Each row is a point on a landscape with many valleys, with its height.
From any point a ball rolls to the lowest of the 6 points nearest to it. It stops when none of these is lower. Distance is the straight distance between rows; heights are no part of it.
norut height 41.9: [172  75 138 126 137 130 132 131]
Doto height 29.6: [ 94 145 130 175  88 145 128 141]
sune height 62.4: [ 76 161 122 148 175 126 135  59]
nefa height 41.8: [172 112 158 163 104  88 132 136]
vitot height 38.1: [187  87 153 162 104 122 132 129]
sevu height 76.0: [ 65 144 123  99 157 154 115  70]
madi height 6.6: [ 83 145 114 142 100 146 124 134]
dilu height 59.3: [166 113 162 168  90  72 132 139]
fani height 20.3: [ 72 145 106 128 108 160 124 101]
Vamet height 0.8: [177 103 150 150 129 102 136 135]
nidup height 66.2: [155  70 132  96 150 133 135 132]
fak height 27.6: [150 104 113  80 178 121 139 135]
resan height 48.2: [142 142 140 140 112  84 134 152]
Kap height 39.9: [118 145 151 157  98  91 128 162]
fataf height 72.8: [ 66 149 132 104 182 148 125  63]
Gak height 35.9: [161  87 128  85 174 127 135 138]
las height 55.4: [184 101 159 169 100  92 137 135]
pumif height 32.8: [176  76 142 134 117 141 130 136]
seked height 1.0: [160 127 136 120 142  91 140 142]
Nad height 10.5: [176 104 155 151 118  99 139 134]
linut height 16.7: [101 146 146 177  77 121 129 159]
mamak height 37.0: [190  75 147 159  97 146 128 145]
zug height 35.7: [182  71 143 145  84 158 117 168]
Deg height 86.9: [ 98 141 155 198  75 121 132 164]
temob height 28.1: [118 166 107  99 131 118 122 145]
nor height 48.1: [135 173  85  53 168 140 111 126]
Fet height 15.8: [102 153 113 123 111 127 123 139]
garos height 55.0: [ 91 139 124 183  99 151 134 104]
tavo height 56.0: [109 176  95  59 142 143 108 108]
Kago height 70.2: [ 78 172 136 141 189 113 132  57]
zogud height 74.4: [165  70 134  91 123 154 126 143]
napid height 76.8: [ 76 133 120 138 161 150 125  64]
verun height 51.7: [134 134 147 145 100  83 131 155]
sir height 34.8: [142 120 103  53 209 141 129 136]
zudat height 70.5: [ 68 145 130 123 179 136 128  55]
Kepiv height 32.4: [105 145 137 164  90 115 124 159]
Bagi height 41.1: [ 95 158 109 104 111 143 120 121]
puve height 29.3: [153 119 117  89 177 117 134 135]
dodaf height 41.6: [173  64 138 117 121 147 130 142]
rer height 34.2: [184  67 152 141 100 152 131 145]
tum height 42.6: [118 174 101  75 138 129 116 125]
veka height 70.4: [ 98 134 150 226  71 130 138 151]
Razo height 66.4: [142 136 159 163  90  78 132 159]
Vozig height 59.9: [ 76 143 112 109 126 158 120 101]
tatob height 48.7: [143 149  89  51 208 137 124 140]
mif height 33.9: [141 154 110  94 159 112 128 150]
bir height 24.2: [107 167 112 109 118 135 116 138]
tuku height 21.2: [174  87 141 133 135 117 137 127]
pamu height 52.9: [ 89 154 124 166 156 123 129  61]
leti height 36.0: [141 163 104  74 162 116 131 140]
Baris height 35.4: [175  73 136 118  95 161 123 158]
pafot height 46.1: [175  71 139 104 104 165 128 146]
funeg height 18.6: [158  81 133 104 151 131 135 136]
gubas height 42.1: [ 81 137 118 164 117 155 129  95]
sunan height 53.4: [ 96 138 127 206 102 149 135 109]
gemo height 29.7: [149 106 109  69 198 128 132 141]
lupap height 83.8: [102 131 161 179  78 101 130 166]
Pila height 69.8: [ 80 146 107  86 134 160 110  83]
sab height 37.1: [161 123 151 151 106  84 133 143]
Semol height 61.2: [ 92 134 140 208  87 139 136 143]
Fipek height 34.3: [185  83 146 152 114 131 138 135]
Mib height 20.0: [109 168 124 138  99 114 128 153]
vabi height 62.5: [ 94 158 105  84 127 145 106 113]
sem height 38.5: [153 137 121 100 160 105 141 146]
fut height 40.1: [141 162  94  65 189 130 120 135]
toku height 34.7: [116 168 103  90 134 126 118 138]
gume height 38.7: [134 170  93  70 158 129 122 134]
Nezi height 16.6: [ 99 151 135 152  93 122 127 153]
bek height 70.3: [ 84 154 115  65 142 156 104  82]
budo height 25.8: [125 157 115 114 124 103 131 148]
zetut height 72.5: [ 80 138 118 132 138 153 123  80]
Zep height 83.1: [161  99 128 106 157 103 144 145]
malig height 45.7: [ 90 138 128 200  91 149 135 134]
goni height 15.5: [ 84 141 121 175 140 134 134  72]
Gazi height 42.7: [191  75 147 165  95 146 120 152]

Two balls start at each pair of points below. Name the first point that both come to, or write none.
puve, tatob | fak
fataf, napid | goni
dilu, Razo | Nad

Where does a ball stop that starts at each point below?
pumif | Vamet
gume | madi
Zep | Vamet
sevu | madi
zudat | goni
bir | madi
sem | Vamet
sab | Vamet
bek | madi

Write out the way that a ball takes from each point below.
Gazi | pumif tuku Vamet
Mib | Fet madi
Vozig | fani madi
